Each row is a point on a tangle of strands that fork and nearly touch. The rows are in no order.
Points whose rows are less than 105 apart are linked; no others are. Some points are linked to none.
q_645: [  2 -21  28 -27  -9  13  17  -6  23  19 -10  -1   7   0   9 -12  24  16
 -31 -20  15   8  22  22 -13  -5  29 -20  17  11  13  -4 -25  21  -5 -11
  -4   3  -2  11  -4  14  -6  28   0 -24  -9   2 -30]
q_12: [-19  -6 -12  -8   0  -6 -27   1  20  24  10  -9 -40  29   4 -13   3   2
 -26  13   8 -21  47  -1   6   1  -8 -15  21  41  -4   3   7 -23  11 -20
  19 -11   7  11  50 -26  27  13 -19   3  11   9  -3]
q_128: [ 12   3 -10  16 -15   5  -8 -24 -13 -31  -6  32  23 -11  -7 -26  -3   5
 -22 -44   6 -10  14  19  19  17  10  12 -22   7  -4 -13  23 -17 -22  22
 -29 -23 -18   8  -6  -4   3  22  -9  -3  -9  12   3]
q_422: [-12  21 -17  -6   5  -9 -35   5  21  -4   7 -38  10  -5  -6  -6   2  17
 -21  11 -13 -22   3   7  31 -14 -28   2  18  -9  -7  23  35  19  -8   5
  19 -17 -15  -9  24 -25   1   1  -9   9 -17  -5 -15]
q_215: [-46  -3  32   3 -12  23   7 -30  -6  -6 -13  20   1 -28   8 -47 -30  12
  13 -19  27  14   7   9   8  19  13  17  -8  22  -2 -22  26  -4 -10   5
 -24  -7 -32  -1 -28  15  24 -40  18  23   7  25  -8]
q_814: [ 20   0 -26  -5   2 -14   0  16  -9 -25   6 -15  34 -20 -10  19  12 -10
  -2  30 -24  -6 -28   2  10 -16   1   4  -5 -10 -25  11  18   8  -8 -14
  -3  -3   1   2   7  -2 -21  13 -11 -15  -1 -34  -1]
q_289: [  5   7   9 -31   2   0  29 -10   5  -2   2 -13  20 -48  11   7  -2  19
  34  -7  -8  -1 -25   1   1 -29  28  13 -14   0  13  14  -5  29  29 -13
   3  15  26   8 -37  10 -24   5  13  12  11 -10  -7]
q_806: [-41  27   5   1 -14  19   7 -18   8  -4   1   5   5 -44   9 -18 -37  18
  35 -17   8   7 -11 -11  12   2   7  21 -30  17 -10   2  24   7  11   2
  -9  -1 -27  -8 -42  -2  -1 -39  10  25  21  19  -5]
q_709: [ 34  18 -12  22  -8  -3  11  13 -36 -21 -11  12  32  -8 -11  -5 -19 -31
   0  31  -8  20 -39   5   3  18 -28   1 -12 -21 -24 -26  27 -16 -53   6
 -34 -11 -20  -2  -5  21   9 -38 -24 -11  -4 -22  -5]
q_36: [ -6 -15  16  14   8 -15  11 -25   2 -28 -22   1  -2  -5   1  16   7  43
  -9 -26  31 -31  -7  -5  -8  -1   0  10 -21  -1  20  13 -10  -7  13  14
 -11   5   0  -2   8 -24   3 -13  36  24 -47  10  22]
q_57: [-18   0  32 -24 -13  23  21   8   2  17 -13  -1  33 -21 -10 -22   3  12
  -1  23  13  17  -5  16  -3  -9   9 -11  -9  18 -11 -12  19   9 -16 -30
 -12  13 -32  12 -36  21  -4 -30   2 -16  11 -12 -34]
q_570: [-28   1 -14   6   1 -11  10 -20  -7 -40  12   0  16 -24  11  -1 -12  19
  21   9  11  -6 -32 -25  19  -7  19  20 -39  12 -19  24  16  -1  22  -2
  -9  12 -12   3  -1 -30   2 -33  25  31   4   7  11]
q_342: [  3  21  11  16  -7   2  33   0  22  20  -2  10 -23 -22  -1  22  -8  30
  15 -25 -19  -5  12   5 -32  -3   2  -3 -27  18  14  -5 -25  -8  29  -9
   8   1  13  14 -33 -15 -23  15  -8 -13  25  10  12]
q_618: [ -8 -41  25  -1  10   2 -15  16   8  24 -13 -21 -30  13  -3   2   9  -4
 -27  30   7 -13  14   6  -9   8 -11  -8  42   4  -2   0 -16 -10 -10 -19
 -11 -12  10  17  49   3  28   8  -6   4 -17 -22   2]
q_531: [ 38  20  -3  30 -18   1  15   6 -21  -4 -11  19  19   6  -8  -6 -23 -28
  25  22 -33  30 -33  19 -13  16   1  -9 -10   0 -34 -31  15 -23 -36   6
 -24  -5  -8  -1 -21  25   2 -31 -34 -24  29  -9 -18]
q_206: [-29  10  25 -11 -12  31   0  18  20  40  -8   1 -36 -27  -7  -9  -2  10
   6  -5  -4  16  24   2 -14   9 -22  -9  26 -30  18 -12 -20  17 -19   1
   6 -10 -16  -9 -14  18  12  20  -4  -7  35  -5   1]
q_90: [ 11  14 -17  23  19 -10   6 -25 -11 -25  32 -11  10  14  13   4 -14  -2
  23  -3 -13  13 -10  -3  19 -15  19   8 -12   0  -8   3   4  10  38  15
  26  21  22   0 -12  -9 -19 -29  23  25  -4  25  -7]
q_889: [ 13  20 -34 -19   2   7 -10 -13 -34 -31  13  13  26 -11  -1 -27 -14 -36
  19 -19  -5  16 -14   5  37  -7  24  24  -3 -21  -6 -11  30  14   0  24
   3  -1   7  -6 -20  14  -7  22  -2  11   8   6  -4]
q_507: [-10 -17  -1   2 -17  11 -14  14   0  29   2  13   3  46  -8 -11   5 -19
 -13  23 -15  24  21  13 -10  13  -6 -15  14  22 -24 -18   8 -20 -27  -5
  -4  -1 -18   9   8  27  14  -8 -27 -27  33  -1 -29]
q_768: [ 32   9 -14  25   1  -5   4 -32 -16 -54  -4  32  43  -8  -1 -10  -7  16
 -11 -45   9  -4 -14   7  11  14  17  22 -40  -5  -9  -2  16  -6 -21  46
 -16   0 -15   6 -16  -3 -19  -5  10  12 -36  21   5]
q_816: [-14  26 -48 -16   0  11 -32 -20 -13 -30  22  17  23   7   3 -30 -13 -19
   9 -39  12   3   0 -21  44  13   7  28 -18  -9  -4   4  36   3  11  36
  16   4 -10 -23   1  -1   4  28   5  25   8  30  13]
q_733: [-18  16   0 -18  -7  15   2   3  46  27   3   9 -38  -7   1   4  20  35
 -28 -24   1   0  39  -8 -21  -3  -6 -11 -11   1  28   4 -26  16  -3  -8
  32  -3   3   3 -12 -11   2  44  -7 -23  13   2   1]
q_402: [-13  12   6  11  24  -6 -10 -16   2   0  16 -31  -3   2  11  -9 -18  12
  15   2  -7  -2 -10   3  24 -12  -7   3  20 -14  14   2   2  19  18  18
  24   2   2 -11   3 -12  -5 -32  18  28 -15  23  -8]
q_185: [  2  25  21 -31  11  17  -3  26  -3  24   2 -31   7 -17  -2 -23 -19 -24
  29  19 -20  24  -5  12  11 -24  15  -8  51 -20   8  -9   7  24   2   0
  35  -7   4 -12 -24  17   0 -12 -14 -20  26  -3 -28]
q_423: [ -4 -19  19 -27  -1  17   7 -23  -3 -17 -20   9  50  -4   5 -20  18  12
 -22 -26  35   0  -8  16   5   2  23   8  -3  -5   9  -5   8  23 -19   9
 -18  10 -17  -1 -15  25  -4   0  23   8 -44  11 -17]
q_11: [-15 -25  20  14  -8  13   0   0  -4  12 -12  24 -15  -9  -8   8  11   6
 -18  -9  16  -4  17   3 -17  25 -32   3   0 -12   8 -11 -15  -1 -30   4
 -35 -11 -20  -4   3  20  16  17   3   3  -5 -12  27]
q_591: [-31 -14  18 -23 -13  35   4  13  -2  30  -2  16  -8  -9  -4 -23   0 -23
  -3   2  19  31  18   0  -3  10  -4   0  16 -13  10 -16 -11  13 -22 -11
  -6   3 -19  -3 -25  44  14   6   2 -13  27  -1  -4]
q_682: [-22  19   9  25  14  -2 -15  -2  14  11   4 -18 -25 -13   5  11 -22  18
  19   4  -5 -16 -11 -10   0  12 -42  -3   5  -8  16   8  -7   3  13  15
   7  -8 -10 -21   8 -22   3 -22   6  26  -4   9  13]
q_849: [ 43  10   1   0  17  -6  12  -6 -14 -35   4 -34  46  -7   1  -2  14 -12
   0  -8 -18   9 -28  24  24 -30  27   7  30 -49   2  -7  15  35  -9  21
   1   0  12  -6  -9   8 -22   4  19  22 -38  -9 -13]
q_911: [-22  31 -41  12  -1  -1 -33 -11 -10 -20  36  23   1  20   6  -5 -15 -16
  19 -26   9   9   3 -40  23  27 -14  23 -28   1 -13  19  16  -5  22  34
  12   8 -14 -24   3 -12 -11  -6   2  27  12  29  15]
q_557: [ 28   8 -13 -14  10  -6 -17  43   0  -2   1 -38  18  -2 -22  16   7 -20
  -3  39 -34  -9 -13   1   4 -15 -17  -6  33 -25 -21  13  23  10 -21 -12
  16 -13   9  -6  19   0  -7  21 -23 -14   4 -47  -2]
q_679: [ 48  13 -25  44   3 -28   0 -19 -20 -10   0   9  -9  33   7  15 -18 -12
  27  -9 -29  10  -3  15  -9  -3  15  -6   2  -1   0 -16   1 -26  12  20
   8  -2  38 -16  -5  -8 -15   3 -11 -11  -8  15   2]
q_662: [ 37  14 -11   4   7  -3  11 -29 -16 -46  -8   5  55 -16   7 -11  -3   0
   5 -26  -1   7 -26  17  21  -5  16  16  -5 -36   3  -9  16  24 -20  38
 -11   7  -1  -5 -18  10 -22  -8  20  27 -41   7  -9]
q_555: [ -6 -25   3 -45  -6  21   5 -16  16  -4  -4  14  39  12   6 -22  28  12
 -43 -37  28   5   9  15  11  -3  32  -3 -16  15   5   9   1  24  -6  -4
   4  19  -8  13 -16  20  -6  28   8 -18 -17  16 -31]
q_954: [ -8 -38   1   2   0   3   8   3 -21 -12 -15  29  -8  -9  -6  29  23  -8
 -11  -4  34 -11 -10 -13 -19  13 -21  21 -16 -22   9  -1 -25   1 -17   1
 -38   3  -2   3  11  27  15  31  14  10 -18 -21  42]
q_191: [-10 -29  21  -5 -12  16  20   2   0  23   1   8  -8   7   0 -14   0  -5
  -7  18  -5  19  17  18 -13   0  29 -14   7  37 -10 -20 -17 -13  -1 -26
 -18   2  -3  27  -1  23   7  -7  -7 -22  33   3 -22]
q_654: [ -9 -20  11 -46 -10  13  -6  16  14   2 -17 -10  16 -25 -11   9  38  15
 -28   2  22 -10  -5   0   0  -8   1   6   7 -29  13  18  -3  28 -24 -12
 -12   7  -8   1   0  13   6  39   2 -10 -25 -41  -3]
q_435: [ -7  -2  -7  12 -21   8 -22  14  -7  33   2  18 -30  23 -10 -15  -9 -20
  11  11 -23  10  32   4  -9  21 -24  -8  26   1 -11 -23  -2 -26 -22  -1
 -10 -20  -9  -6  25  12  28  16 -33  -5  52  -5  -2]
q_171: [ 34 -16  17   8  -7  -7  14   1   0  23 -19   7 -28  23   5   1   9  -7
  -7 -18  -7   6  32  26 -25  -2  27 -24  32   6  24 -25 -31 -19  13  -1
   2  -3  33  12   7   2  -4  40 -11 -28  -4   9  -9]
q_472: [ -9   4 -18  -2  11   4   0   8 -14  12  12   3 -35   4   7  16 -15 -27
  37   3  -1  15  -9 -21   1 -10  -3  16   4 -11  14   1 -27   1  29   1
   8   6  23 -14  -9  17  -6  10   0  13  28   8  24]
q_994: [ 12  -2  25 -47  -8  18  -8  42 -15   7 -15 -18   8 -14 -15 -33  16 -40
 -16  20   9  15   4   8  13 -12  25  -9  53 -28   0  -5  17  13 -27  -9
  11  -8  -9   4  -8  19  15  20  -9 -30  13 -31 -18]
q_383: [-12  17   0   2 -22  17  18   0  27  27   3  23 -37  -3  -4  -6   0  23
   0 -23 -17  12  47   7 -22   1   7 -13  -9   8   8 -16 -25   3   3 -10
  23  -6   4   4 -25   0  -7  44 -15 -29  50  12   1]
q_509: [-26   0  13   9  -3  15  -6   1  41  34  -4  10 -37   0  -8  19  14  42
 -30 -15   4 -18  42 -13 -26  17 -45 -12 -11   0  21  13 -18   2 -16   2
  13  -4 -18  -4   1 -19   6  26  -5  -3   0  -5  14]
q_694: [  3   2 -15  -5   1  -9  32 -11 -12 -31  14   5  25 -33  12  11  -6   3
  37  11  -4   4 -38 -20   8 -25  35  25 -42   5 -21  21  -6  14  32 -13
  -6  27  19  20 -22  -2 -21 -17  29  29  15  -4  11]
q_986: [-13   3 -11 -23 -18   8   5  19   0  -1  -1  -4  15 -29 -16   9  10   2
  -5  30  -5  -6  -7   2   2 -11   2  -2 -20  10 -20   2  13  -6 -15 -30
 -10  -1 -17  12  -3   1  -7  22 -17 -24  29 -31  -2]
q_479: [  7 -10 -30  10  -4 -14 -24   9  -4 -15  15  22  22  22  -6  29  23  -8
 -25   9  -2 -11  -9 -21  -1  15 -35   6 -26   0 -22  26  -3   2 -14  15
 -11   7 -13   8  15  -5 -17   5  -4  -1 -17 -12   5]
q_460: [  9  15 -42  22   3 -13  -9  -2 -29 -31  16  20   0   3   4  19  -6 -23
  19  -4  -3   2 -20 -31  13   8 -13  23 -28 -23  -4   9  -4  -2  14  31
  -7   6   5  -9   4  -8  -9   6   6  30   1   5  34]
q_262: [  2  18 -37  19   3 -37 -10   3  -3 -23  34 -14  -1  19   4  31   6 -12
  21  30 -29 -14  -4 -20  -1  -5  -3  -8 -27  26 -33  23   9 -15  40 -26
  25   3  17  -4  25 -43 -12   0 -13  -4  28  -9  21]
q_28: [  9   5  -5  23  -1   2 -15 -21   6   5   8  21  11  35   1 -12  -6  15
 -15 -25  -9  13  18  23   3  18  10 -13  -6  33 -10 -12   3 -11  -6  23
   5  -4 -13   3 -12   7 -14 -14 -16 -19  -5  37 -30]
q_939: [  5   0 -36  -2  -7   4 -17   1 -22  -9  14  23  21  20  -1  -8  -3 -38
   4   0  -8  22  -8  -2  15  13   5  15 -12   6 -14 -12  12  -7  -8  13
  -6  -1  -3  -2 -14  25  -4   6 -18 -13  16   5 -14]
q_683: [ -6   6 -13  -5  26 -18   7   0   4  21  28 -32 -32  20   6  34   6  -4
  24  16 -17  -1  -2 -20   2 -27  -2  -8   2  -2   9  17 -20  12  51 -19
  51  21  34 -10   7 -20 -14  -3   9   5   3   3  14]
q_141: [-12   0 -21  12   3 -24 -28   0   7  -6  18  -9 -17  20   2   0  -8   4
 -14  16   2 -31  25 -13  13  10 -24  -2  -1  40 -17  15  21 -29  15 -14
   2 -12  -3   4  52 -43  19 -18 -12  23  -2   6  10]
q_841: [-35  -5 -11 -29   3  13   2   7  12  24  14   2 -42  -5  10  15   5   4
  19  -5  18   8   1 -33  -7 -19   6  13 -16   1  25  24 -35  21  34 -13
  25  24  17  -2 -12  11  -7  18  11  12  22   5  20]
q_629: [ 25   8 -10  43   9 -16   1   7 -10  11  -3  -2 -31  25   4  14 -25 -20
  40  21 -33   5 -16   8 -18   8 -12 -10  16  -3  -4 -13 -12 -27  13   6
  -3 -14  31 -16  16  -6   4 -13 -16  -8  20   4   7]
q_35: [ -6 -27   8  -2   6  -9   9 -14  -7 -36 -11   0  45  -3   3   0  14  13
 -24  10  29  -4 -29   1   5  -5   7  11 -12  -3 -11   7   5  15 -17   1
 -26  11 -19  10   9  10   3 -30  22  12 -44  -5  -5]
q_837: [  5  -9 -10  21  10 -29  -3 -17  -9 -27  -6 -13  -6   6   0  -1   6  14
 -19  -8  18 -35   3  -8  16 -10  -6  13  -3 -12  16   6   4 -13  21  16
  -1  -1   7  -2  38 -34  11  -7  38  39 -54   6  31]
q_8: [ 38  -6  22 -21   3   8  21  13 -28   1 -17  -9  17 -21  -2  -7   0 -39
  14  -3  -2  20 -17  15  -2  -6  25   1  30 -29  14 -17 -11  14 -15   6
 -21  -5  13  -3 -20  30 -11  16  -4  -7   4 -19 -12]
q_918: [  5   4   0  31  -2 -14  30  -2   5  11  -4  22 -36   0   1  32  -4  12
  14 -24  -1 -11  15 -21 -32  -2   1   1 -40  26  16  -2 -28 -35  39   6
   3  10  15   6 -26 -27 -18  -1  10  -1   2  21  32]
q_966: [ 35  22 -16 -16  -1  -3 -22  39 -23  -1  -2 -20  33  12 -22  -8   1 -42
   5  35 -33  14 -15   9  16  -8 -13  -3  35 -25 -23  -5  49   0 -33   1
  10 -15  -7 -15   0  13  -1   4 -29 -24  12 -33 -20]
q_605: [ 13 -23 -23  -5  -2   0  -5  13 -10  -5  -2  25   4  13  -9  37  27 -12
 -19  -7   7  -5  -2 -16 -14   9 -18  13 -20 -20   4  14 -26   5 -13   8
 -16  12   6   6   4  21 -18  47  -4  -6  -9 -21  19]
q_881: [-37 -17   8 -22 -29  18  14   3  16  -1  -4  12  -4 -32 -12  -2  19  35
 -19   0   5  -7  24  -2  -3   1   7   2 -34  14  -5   9   3  -3 -18 -33
 -21  -4 -24  11 -16  -5  15  29   2 -13  33 -23   8]
q_97: [ -7 -23   9 -12   9  -2  17  -4   5  13  11 -10  -7   2   7  12   3  12
  -5  24  -7   4  -8   8  -7 -13  27 -13 -13  44 -11   7 -16  -4  20 -37
  -1  13   6  22  10  -5 -11 -13  -1 -14  14  -2 -16]
q_360: [-24 -12  11  -9   5   5  -4 -23  15  12  -1   3 -17  18   5 -23   6  36
 -41 -32  19 -14  31  16  10   1  11 -13  -6  39  14   4   8  -2  11  -1
  17  -2  -6   4  10 -22   5  -2   8  -3 -19  27 -10]
q_307: [ 10   5 -42  12 -15  -9 -45   7   6  -5  11  25  14  32  -7  10  11  -9
 -29 -13  -7 -17  28 -13   4  30 -45   9 -18  11 -17  15  20 -16 -32  20
 -10 -14  -9   1  28  -9  -2  14 -24   0   1   1   0]
q_288: [  2 -26  -3  28  11 -26   1 -10  -4 -36   7   1  28  17  15  14  12  15
 -30  30  11 -16 -28 -13   0   1  -2  -1 -26  16 -26  21   1   1  -5  -1
 -12   8 -14  22  35 -19   2 -47  18   9 -37  -2   3]
q_243: [ 17  -1 -10   0 -10 -13 -28   1  27  -2 -16  -5 -12  13  -7  -6  26  17
 -63 -22   5 -38  38  17   2   4 -15  -1  11  -1   5  14  11  -8 -15   4
  -2 -24   6  19  31 -28   4  49 -11  -9 -44  -6   7]
q_114: [ 42 -10  24 -17   9  -4   8   7 -14 -12 -10 -35  10  -7   2 -12   8 -22
  -2  -8   2   4  -8  24  11 -17  39  -2  61 -38  22 -10 -13  26   5  14
  -2  -9  27  -3   7   9  -7  22  11   5 -26 -10 -14]
q_922: [ 22 -11 -25   8  16 -18 -10  -3 -28 -12   3  -4 -23  22  -1   7   1 -30
   3  -4   2 -11   4  -4  15  -4   0   7  18 -22  18  -8  -8 -14  19  13
   3  -1  34  -8  32  -8  10  35  11  21 -18   0  29]
q_254: [ 11  25 -12  50  10 -36   9 -14   6  -3  29 -10  -9  28   9  21 -15  11
  19   0 -28 -13  -5 -21  -7   4  -2 -20 -34  35 -22  14   5 -23  52  -2
  44  12  19  -5   5 -51 -18 -52  10  -2  -3  29  10]
q_663: [-14 -16   4  -2  -9   4  -3  10   8  21  -5   1 -42   4  -5 -10   5   0
 -15  11   1  -9  36   5 -11   9  -3 -14  23  14   2 -11 -14 -21  -6 -20
  -8 -19  -1  17  37  -6  30  32 -17  -7  25 -16  14]
q_22: [  4   1  31 -37 -10   3  26  -5  24   7 -13 -15  26 -41   8  10  13  47
   3 -20   5  -8 -14  11 -15 -23  15  -3 -12  -2  22  17 -13  33   4 -17
  -9  10  11   4 -33   3 -14  10  12  -7  -9 -14 -22]
q_184: [ -2  25  28 -59  -2  23  -4  41  16  16 -10 -33  12 -36 -11 -25  12  -6
   7  14   5  12  -1   1  10 -26  16  -8  44 -35  14   7  14  35 -17 -13
  36  -5  -7  -8 -23  12   6  13  -6 -29  11 -25 -25]
q_748: [ 23  18  38   6 -14  18  23   0 -22  -4 -32   8  33 -19  -8 -42 -20 -17
   5  11   8  25 -12  31  -1  15  -2 -15  15 -10  -8 -47  26  -6 -45  -1
 -31  -9 -33   8 -27  27   7 -40  -9  -7  -3  -4 -31]
q_341: [  9  12  -2  60  20 -29  21 -15   3 -15  14 -14 -22   6  14  20 -21   8
  23  11 -12 -25 -17 -28 -11  -3   0 -11 -27  11   3  -1 -16 -33  40  -1
  18  14  24   1  12 -54  -7 -57  26  15 -19  21  29]
q_579: [ 23   5 -51   8   5 -24 -22  10 -32 -19  15  -2 -16  16  -2  26   6 -39
  12   8 -16  -8  -8 -24   8   0 -24  17   5 -32   2   9   3 -12   5  10
  -7  -6  25 -16  32 -10  -1  40  -7  21   7 -19  38]
q_964: [  8  19 -31  27   1 -30   5   7  -5   7   8   8 -33  19  -3  45   3 -11
  21 -13 -14 -21  20 -35 -20  -2 -15  -4 -27  13   9   2 -16 -45  47   6
  27  13  28 -13  -3 -41 -13   8   6  -1  -7  12  43]
q_263: [  0 -24  45  -6   0  -3  34 -14  23  -4 -22 -15  15 -26   3  12  10  43
  -7   0  13 -13 -17  24 -21  -8  15 -10  -9  13   6   5 -13   8   0 -26
 -29   2  -1  10   0  -6   3 -16  14  -1 -24 -14 -10]
q_780: [ 21 -20  16  46  23 -34  -6 -10  16 -10   4 -17  13  44  16  11   1  14
 -34  29  -7 -13 -16  11  -9   8 -11 -18   7  17 -19   5  -8  -8  -8   0
  -4  -1  -2  12  42 -12  -6 -64  11   8 -48  12 -10]
q_704: [  9  -7  12 -21  24   7   8  20   5  19  12 -25  13   9   0  13   0 -19
  21  28 -16  22 -19   1   1 -21  11  -4  24 -17   4   7 -17  27   7  -6
  18  19  16 -11 -15  24 -20 -14   0 -12   6  -5 -18]
q_211: [-19  45 -11  -7  -6  14  -1   6   0  -4   3  -7  16 -52  -2  -6 -27  -4
  49   5 -12  12 -27  -7  20  -6 -14  15 -14 -17  -9  -1  28  22  10   2
   6  -2 -20 -23 -44   2 -11 -19  -5  10  26  -3   4]
q_520: [ 17  -3   0  19  22  -4   9   0 -30   4   6  -8 -21  14  11  11 -28 -39
  43  17 -17  24 -28  -5   2  -5   8  10  26 -28  13 -14 -22   2   9  11
  -5   2  31 -17  -5  22   2 -19   1  14  14   9   7]
q_386: [-36 -39  32 -27 -22  20  19 -12  13   7 -17   9   6 -17  -2 -16  29  29
 -29  -9  29  -2  28  18  -6   2  25   0  -6  18   1  -3  -2   7 -17 -39
 -24   3 -13  17  -4  14  26  14  14 -11   6 -14  -4]
q_133: [ 39  -5 -15  22  11 -13  13 -23 -21 -27  10  12  19  20  10   3  -2 -10
   5  -9  -9   9 -10  10   3  -7  32   5 -14  11  -7 -13 -10  -6  11  17
  -2  12  26  11  -8   6 -23  -8   2   1 -18  18 -11]
q_613: [ 39  13  26 -11 -12  21  27  19 -27   6 -26  13  34 -11 -12 -14   0 -41
   5  13   4  31 -17  11  -7   9   0 -10  15 -21  -3 -34   9   3 -41  -3
 -25   0 -16   1 -41  46  -8  -9 -12 -16   7 -16 -22]
q_976: [-33 -12  30   4   2  24   4 -28   3  12  -3  22  -2   5  12 -30 -16  18
  -9 -31  29  18  13  13  -2  19  11   2   1  25   9 -11  -4   8   0  12
  -5   2 -21  -2 -21  24   6 -33  22  16  -7  44 -14]
q_622: [-10  38  21 -16 -12  19   7   0   4   3 -25 -15   5 -75  -2 -28 -24  15
  41 -12 -10   6 -16  24   8 -12  -4   4   7 -25  11 -12  25  16  -7  -1
  -5 -15 -11 -11 -45  -4   4  -3  -2   3  19 -11  -8]
q_550: [-36  -7  15 -10  -3   9   6 -37   9 -19 -19  17   1  -7  -1  -2  -2  64
   4 -60  37 -18  -1 -23   4   9   5  22 -33  10  14  27   8  -1  14  15
  -2   4 -21 -12 -22 -17  15 -19  40  33 -23  26  10]
q_825: [ 24 -11   7  11  -5   0   5 -23  -3   4  -6  19  -7  30   7 -21   0  -2
 -11 -35   1   8  29  32  -2   5  39 -16  13  33   8 -25 -12 -18  13  11
   0  -4  19  16  -8   2  -3  15  -7 -24   2  33 -24]
q_221: [-29 -16  11 -52  -6  22  13  18   7  34   9   7 -21 -14  10  -8  12 -13
   7   6  19  28   9 -10 -10 -16  24   8   8  -3  19  11 -31  22   8 -26
  11  17  10   7 -25  43   1  19   5 -10  34  -3  -3]
q_203: [  7   6  20   9  -2   5  17  10 -41 -19 -23   2  27 -16  -6 -31 -17 -32
  -6  40  18  17 -38  13  11   7  -6   2  14 -11 -15 -33  39 -11 -46  -5
 -32  -9 -28   8  -2  23  25 -48  -6  -2  -8 -15  -8]
q_666: [ 23 -24   2  17   6  -9   0   2 -28  10 -16   4 -40  28   7   2  -1 -28
   8  -7   4   4  16   7  -9   7  16  -5  33  -8  24 -22 -26 -24  13   5
  -6  -4  39   0  20  10  15  30  -1  -1  -6   4  13]
q_68: [-15  -3 -23  20   7 -25 -26  -6  -9 -26  13   1 -16  13   3  -1  -5  -5
  -8   3  24 -33  15 -37  16   9 -26  13 -11   9  -1  15  14 -29  15  10
  -7  -1   0 -10  51 -39  22 -16  19  44 -20  11  31]
q_407: [  8 -13 -16 -27  -1  -6 -24  15  19  -3 -13 -13   1   3  -8   6  32   3
 -45   5   6 -26   9   0   5  -6  -8   3  15 -17   2  24   5  10 -18  -4
  -3 -10   8  16  33  -4  -2  57 -10  -9 -33 -34   9]
q_882: [ -4  13  14 -28  25  -2   7  16  28  32  20 -35 -14  -3   3  20   3   9
  17  16 -21   8 -10  -1  -7 -27   7 -13  21  -4   9  19 -21  37  32 -22
  53   8  21  -9  -7   4 -15   0 -11 -19  14  -6 -14]
q_919: [-32   1  26  17  -2   7  -6   5  36  19 -12  -9 -20 -22 -10  19  -5  46
  -3   5   0 -19  -1  -4 -23  19 -55  -8 -10  -5  11  14 -10   4 -16   2
 -13 -10 -34  -9   3 -17   8 -20   0  13  -4  -3   7]
q_451: [  0 -26  27  14  22 -11  -9  -3  16  17  -3 -20 -10  26   3   9   0   6
 -23  28   6 -12  -5  11  -7   1 -22 -18  27   8   1   4 -15   3  -6  -9
  -5   0  -6   6  34  -2   4 -34   2   5 -37   0 -10]
q_789: [  4  12 -14  13  -8 -10 -19   4  24  14  -4   9 -29  17  -8  12  11  19
 -31 -27  -1 -34  45  -6 -11   8 -31 -11  -7   9  15   3  -3 -28  -3   6
  14 -16   5   5  17 -36   6  39 -14 -11 -17   5  21]
q_261: [ -4 -10  49  -9   9  13  29   1  32  25 -10 -23  23 -20   1  -1  -6  28
   2  31  -7  -2 -30  25 -17  -8   3 -24   2  17  -9  -4  -8  12   0 -30
 -12  10 -18  12  -3   8  -4 -52   3  -9  -3  -6 -30]
q_829: [-40 -32  18 -31  19  16 -10  -3   1  17   4  -7  -7  14   6   5   7  -4
  -3  11  38   9  -7 -15   4  -1 -14  11  17  -8  17  14 -13  26   3   2
   1  19 -12  -6   3  24  14 -23  20  19 -18  13   4]
q_757: [ 31   9  -1  30 -12   4   6  -8   2   5  -5  19  21  24   0  -3 -16   0
  13  -2 -33  26 -11  28 -13  11   9 -15  -1  18 -25 -23   2 -16 -16  14
  -6  -3  -3   1 -20  14 -17 -26 -26 -25   8  14 -35]
q_923: [-26 -31  18 -50  -9  23 -17  10  20   7 -17   1   7  -3  -5 -28  36  -6
 -43 -16  48   0  20  -3   2   8   5   2  19 -27  10   8   0  27 -37 -11
   0   4 -14   7   6  28  34  47  14 -15 -21 -18  -1]
q_137: [-10 -13  14  33   6   3 -11 -18  -2   7   1  17 -11  26   8  -9 -18   6
 -10 -14  12  10   8  13  -2  22  -9  -5  14  18   4 -21 -10 -14  -8  25
  -8  -9 -11  -5  10  16   6 -36   1   5 -13  33 -12]
q_884: [-19  19 -27  -1  10 -10 -19   0   6  12  10   5 -34   9   2  28  -1   1
   6 -22   8 -16  19 -40   1  -1 -29   6 -13 -10  23  18 -14  -4  37  18
  33  15   9 -20   2 -27  -9  23   7  18  -7  17  32]
q_855: [ 14  12  -8 -39 -10  12 -35  45  -6  10 -11 -13   9  12 -21 -31   7 -42
 -14  22 -13   9  17   4   9  -4  -4 -13  55 -25 -13  -7  34   0 -38  -1
  18 -22  -7  -3  16  13  18  31 -29 -29  26 -29 -19]
q_935: [-27  31  19 -19  -3  23   5  21  21  24 -10 -26 -27 -59  -5 -10 -13  18
  37   5 -12  -1  -3   5  -4  -8 -12  -5  20 -21  15  -2   3  16   6 -14
   8 -16 -11 -15 -14  -8  14  12 -10  -6  41 -19   4]
q_590: [  0  -2 -14   6   8 -18   6   2   9   5  16 -15 -23   8   3  21  -2   5
  15  26 -21 -15   0   5  -8 -15  14 -13 -10  41 -15   3  -4 -24  34 -34
  18   1  21  11  25 -20  -2   7 -20 -19  28  -9   8]
q_601: [-19 -10   6  26  10 -17  21  -9   0 -15   9  -6 -24 -19   9  18 -15  19
  19  14  10 -21 -24 -26 -10  -6   3   3 -35  20   2  17 -15 -13  41 -16
  -8  15   3   5  12 -37   3 -38  29  21  -1   5  27]
q_287: [ 17  12 -50  10 -22  -9 -42  17 -24  -3  15  30  15  47  -5  11   4 -40
   7   5 -19  16   2 -10   0  31 -34  15 -12  -3 -25   4  25 -15 -36  24
  -8  -9  -4 -17   6  21   0   7 -28 -16  18  -6  -4]
q_783: [  3  25 -28  48   0 -31  -5  -3   4  -6  25   4 -17  31   8  24 -20  -8
  36  20 -26 -12   2 -29 -15  14 -12 -11 -24  35 -29  13   0 -41  37  -9
  15   1  16 -14  22 -41  -5 -33 -17   0  34  12  19]

A fork is a point with three links. Follow the links from the first point to the second and name the forks in between, in order.
q_570; q_36 | q_663
q_203; q_629 | q_28
q_918; q_206 | q_509
q_733; q_203 | q_509, q_28

A fork is a point with three links, a tip a point with one. Leave the first point through the second and follow the links. Name the first fork or tip that comes.
q_137; q_976 | q_509
q_911; q_816 | q_11
q_855; q_966 | q_663
q_206; q_935 | q_28
q_203; q_748 | q_128
q_191; q_97 | q_57
q_451; q_780 | q_683

Follow the links from the first point to the second, and from the first to the third. Name the last point that the two ways share.
q_68; q_783; q_35 | q_663
q_341; q_780; q_837 | q_663
q_520; q_531; q_579 | q_28
q_629; q_8; q_889 | q_28
